The views of a scene show one set of named points, each view turned or mirrored, shifted and resized as a whole, with a little noise and some points left out.

Scene 1
View 1
zes: [  1   3   0   5   1   7  -4 -16 -35  -1  -5  -4  -1  18 -18   3  13   1
  -6 -25 -17 -20  16   9]
Rog: [  1   1   3 -12  -5   7  -8  -8   6  -6   7 -12   1  11  -7  -2  -1  -9
   5   3  -8  -4 -12  24]
kos: [  5  -5   7  -4  -2  14  -9  -7 -14   3  -5  14  -3   4 -22 -26  10   6
 -10 -20  -7  -6   3   7]
nere: [ -4  -5  16   1  -1   4   7  -2   4  -8  -3  -9  -3   9 -11  -5  12  -3
  -1  -3  -1  -6  -6  13]
Fasa: [ -5 -12   0   8 -14  -1   1 -12 -15  16   7  -9 -11  -3   0   1  13  -6
  -7  -5  11 -11  10  18]
gis: [ 10   3  -9 -20  -5   7 -17 -19  -4  -4  14 -13   2  19  -6   5  -4 -14
   4 -10 -11 -14  -3  42]
Pum: [  8  -6   6 -16  -5  13  -8 -12   4  -4   1   1   3  12  -6  -7   3  -7
  -5  -6   2 -12  -9  19]
Lozu: [  2  -4  10  -2  -5  -1   4 -13  -1  -2   5 -16 -11   9   1  -3   6  -9
   0   2   6  -5  -8  29]
Leziv: [  0 -10  10   3 -10   3   2 -11  -6   9   1  -5 -15  -1   0 -15   8  -4
  -5   2  13  -1  -7  18]
Tinir: [  6   2  18  -2   4  11  -4  -8 -12  -6 -10   5 -16   8 -18 -38   3   5
  -1  -4 -10  10 -16  10]
Taveb: [ -1 -10  11  13  -4   2   6 -11 -27  11  -6   4 -14   1 -12 -17  19   4
 -13 -19   6 -10  13   7]
miti: [  2 -11   5 -12  -9   8 -11   0  11   6   8   2   1  -2 -16 -19   7  -3
  -4  -9   0  -4  -2  23]
ziko: [ -5  -8  -4  -2 -16   5 -16  -6  -5  19  10   1 -10 -12 -12 -23   0  -1
  -1   2   0   5  -4  17]
Pivu: [  0 -14   2 -16 -15  14  -8  -2  17   6   8   4  12   1  -7   1   8  -7
  -7  -5   9 -16  -2  13]
riro: [ -5   1   6   6  -2   6   0 -11 -18  -3  -5  -8  -6   9 -10  -4   6  -1
   0  -2  -9  -7  -3   4]
sak: [  6  -7   8  -3  -4   1   0 -14  -8   4   5  -8 -11   8  -3  -8  11  -7
  -5 -12   7 -10   1  31]
duf: [  2   3   0   3  -6  -5  -4 -21 -20   5   8 -21 -22   8   4  -6  -2 -11
   6   6  -1   2  -7  35]
Zasa: [  3 -11   0 -12 -11  13  -9  -9   1   5   6   2   6   5  -6  -2   7  -7
  -7  -9   5 -16   1  17]
Fifo: [ -7  -3   7   6  -9   8  -4  -4  -8   7  -3  -1 -11  -5 -11 -21   3   2
   0   6  -2   6 -10   2]
View 2
Fasa: [-19  14  16 -13   0   1  -4  -8 -11  -7  -3 -11  -6  -3  15  13   0 -22
  17  -4   3  -7   2 -14]
gis: [ -8  18   2  -7  10  19  25  34   8  -1  26 -23  -7  19  12 -15   8 -12
  -7   8 -11 -15  -2 -11]
nere: [ -9   3   6   3  -1   1   6  -3  -3  -1  11  -1  18  -6   6  -5  14   0
   0  -1   0   8  18 -22]
zes: [-28   1  14  -2  39   5  -5   3  15  -9   7  -3 -17  -8   6   1  -8  -2
 -20 -20  -5  -5   7  -1]
sak: [ -1   4   5 -17   8   5  10   4   0  -8  11  -6   1   2  11   0   3 -19
  13   1   2  -3   3 -12]
ziko: [  1  19   9  -5   1  13   8  -8 -23  28   1 -18  -8   5  25   5   4  -1
  12   5  22   7  -4  -9]
duf: [ -1  17  10 -18  -7  12  10  11 -10  -1  23 -21  -6 -13  -6   6   1 -20
  -4  14  10 -13 -16 -15]
Rog: [ -6  16   5   4  -3  13  19  17  -6   8  20 -16  10   7  10 -14  16   0
  -6   9  -3  -2   6 -20]
kos: [ -1  -6   8  -1  34   8   4  -8  -3  13   2   1  -5   2  23  -9   1   7
   0 -14  16  15   9   4]
Pivu: [-16  13  11  10   5   6  11   4 -11   8  -3  -8  13  23  36 -19  21  -4
  17  -5  -8   6  20 -13]
miti: [  3  10  -2  -1   8  11  17   2  -7  17   4  -8   5  17  29  -6  10   2
  14   2   9   9  15 -12]
Leziv: [  2   6  13 -11  -3   3   4  -9 -19   3   6  -7   8  -6  12   0   9 -15
  16   4  13   5  -1 -12]
Lozu: [ -2   8   7 -11  -8   6  11   7  -6  -7  18 -10  11  -4   2  -3  12 -16
   6   9   1  -3   4 -21]
Pum: [ -2   4  10   1  11  10  15  12  -7   1  13  -7  11  11  20 -23  17  -6
   4   1  -2   2   6  -7]
Tinir: [ 19 -11   4  -2  18  10   9  -9 -12  18  18   1   9 -17   3 -12   7  12
 -10   1  28  20  -1  -3]
Zasa: [-13  11  12   1  11   8  10   7  -7   2   2 -10   3  16  29 -14  13 -10
  12  -5  -5   0   9  -7]
View 3
Zasa: [ -5  -9   1   1 -11   5  18 -10 -15 -12 -11   8   3 -12  13   3   3  24
  -4 -18  -3   6  -6  -6]
Pivu: [-20 -11   0   0 -18   8  18  -8 -21 -18 -15  10   5  -5  21   8   9  29
  -9 -15  -5  14  -8  -4]
Rog: [ -3  -8 -11   2 -38  -3  -3  -8  -6  -8   3  -2  -4 -10  15   2  -3   8
  -5 -17  -1  -2 -10  -6]
duf: [ 11   4   1  15 -15   4  -5  -5  18   3  17 -13 -11 -21   4   3  -2   1
  -7 -34   8 -22 -16  -6]
nere: [-17  -7  -6   7 -12 -19  -5   5 -11  -7  -4   0  -4  -2   3   1  -8  10
  -7   1   7   8 -16  -7]
sak: [ -3  -6   5  15   1  -3  10  -5   0  -6  -9  -1  -5 -14   4  -4  -5   9
  -3 -25   7  -7 -18  -8]
Pum: [ -2 -18  -9   4 -22   3  14  -7 -13  -7 -11   2   0  -3  12  -2   0  12
  -1 -12  -5   2  -6 -13]
Lozu: [-10  -3  -1  13 -15  -5  -1  -1   1   0   0 -10  -8  -6   8   1   0   4
  -8 -24   7  -9 -21  -9]
ziko: [ -4  -4  -1  15  -6  19   5 -10  21 -32  10   6  -4 -21  11   9  11  18
 -14  -5  -5   0   0   6]
miti: [-14 -15  -5  13 -14   2   7 -13   0 -32 -12  11  -1 -12  14   0  -1  15
  -6  -7  -4   7  -7   0]
Fifo: [ -4  -4  -6  13  -4   7  -3   6  13 -16  16  -1  -5  -7   1  11   8  13
 -14  12  -3   4   0  -1]
Taveb: [  6  -1  15  15  36  -6  15   6   4  -6  -2   6  -2 -16 -14   1  -5  21
  -6   4   8   3  -5  -3]
Leziv: [-12  -3   1  19   4   9   7   4  10  -8   2  -5  -6  -5   5   6   9  10
 -13 -12   2  -5 -12  -6]
riro: [ 11   0  -2   2  -6  -9  -1   6  -4   4  13  -1  -3 -11  -5   6  -6  15
  -6   3   4   2  -3  -6]
kos: [ 13 -20  -2  10   9  -2  16  -5   1 -23  -9  15   1 -12  -6  -5  -7  16
   2  15  -5  10   7  -6]
zes: [ 33  -3  10  -7   8 -21  13  -3 -15   6   1  11   3 -28 -15  -3 -22  24
   9  -4   8   5  -1  -7]
View 4
nere: [ 19   2 -21  -1 -11   5  15  12  22   8  -9  11   3 -18   2  -3   3  -6
   4   2  10  10 -12   9]
Leziv: [ 30  -5 -15  -9   4  -9  15  -4  14   8 -11  -5  -1  -5   9   3  23  -7
   6  10   1  -5 -21   6]
sak: [ 29   5  -7  -7  11   1  22  17   7   6 -13  -8   5  -8  12  -4  20   1
  19  14   8   5  -8   4]
Tinir: [ 19  12  -5 -21 -18 -14 -15  16  30   2   1   6 -20  -7  26  -5  13  -3
  -2   2   2  -6 -19  33]
Fifo: [ 16  -9 -20 -13 -12 -13  -3  -3  18   7  -9  -2 -14  -9   7   6  10 -20
   0   3  -8  -3 -15  17]
Pivu: [ 11 -18  -4  15  15   9   6  22   9  27 -23  -4   5  -9 -22  -9  14 -11
  -1   1  -2  11 -24   0]
kos: [ 19   6  19   2  -4  -7 -19  20  16  10 -14  -6 -10  -7  19  -3   9 -14
   3   5  -6  12  -6  24]
Pum: [  9  -2  -1  -6   9  10   5  29  15  12  -9  -1  -3  -6  -8 -10  19  -2
   4   4  12   5 -19   4]
miti: [ 20  -8 -10   2   7  -5   4  30   9  24 -21  -5  -4 -11   0  -8  10  -5
   8   6 -11   8 -18  18]
gis: [ -3  -1 -11 -25  22  16  23  55  -2   8  -9 -16  -8  -5  -9 -14  21   2
  27  11  14   8   0   2]
ziko: [ 18 -17 -18 -14   7 -20   0   8   4  19 -19 -18 -16  -2   4   2  18 -18
   9   8 -23  -5 -17  19]
duf: [ 17   1 -30 -39   8  -4  32  11   4  -6  -2 -16  -9  -3  11   3  25  -5
  28  16  10  -9  -1   3]
Fasa: [ 29  -7 -10  -1  10  -3  25  -9  -1   6 -20 -17   8  -7   8   9  16 -19
  19  14  -3   8   1  -6]
Taveb: [ 37   9  14   7  -5  -9   2 -12  11   1 -17 -10   4  -9  30   9   9 -18
  13  12  -3  15   5   8]
Lozu: [ 22   0 -26 -16   5   4  29  14  13   5  -6   0   2 -10   3  -3  19   2
  14   9  14   0 -13   1]
riro: [  7   3  -9 -13 -13   5   6   5  16  -4  -5  -2  -7 -11   8   7   5 -21
  10   5   9  11   4   7]
zes: [  7  15  19  -4  -6  13   3  20   4  -9 -10 -14  -3 -12  20   4   0 -24
  24  10  11  29  30   5]

Which points are out of place in each view (at most two, in the order of its rows)? Write - if all are in place.
view 1 => -
view 2 => Pivu
view 3 => nere
view 4 => miti
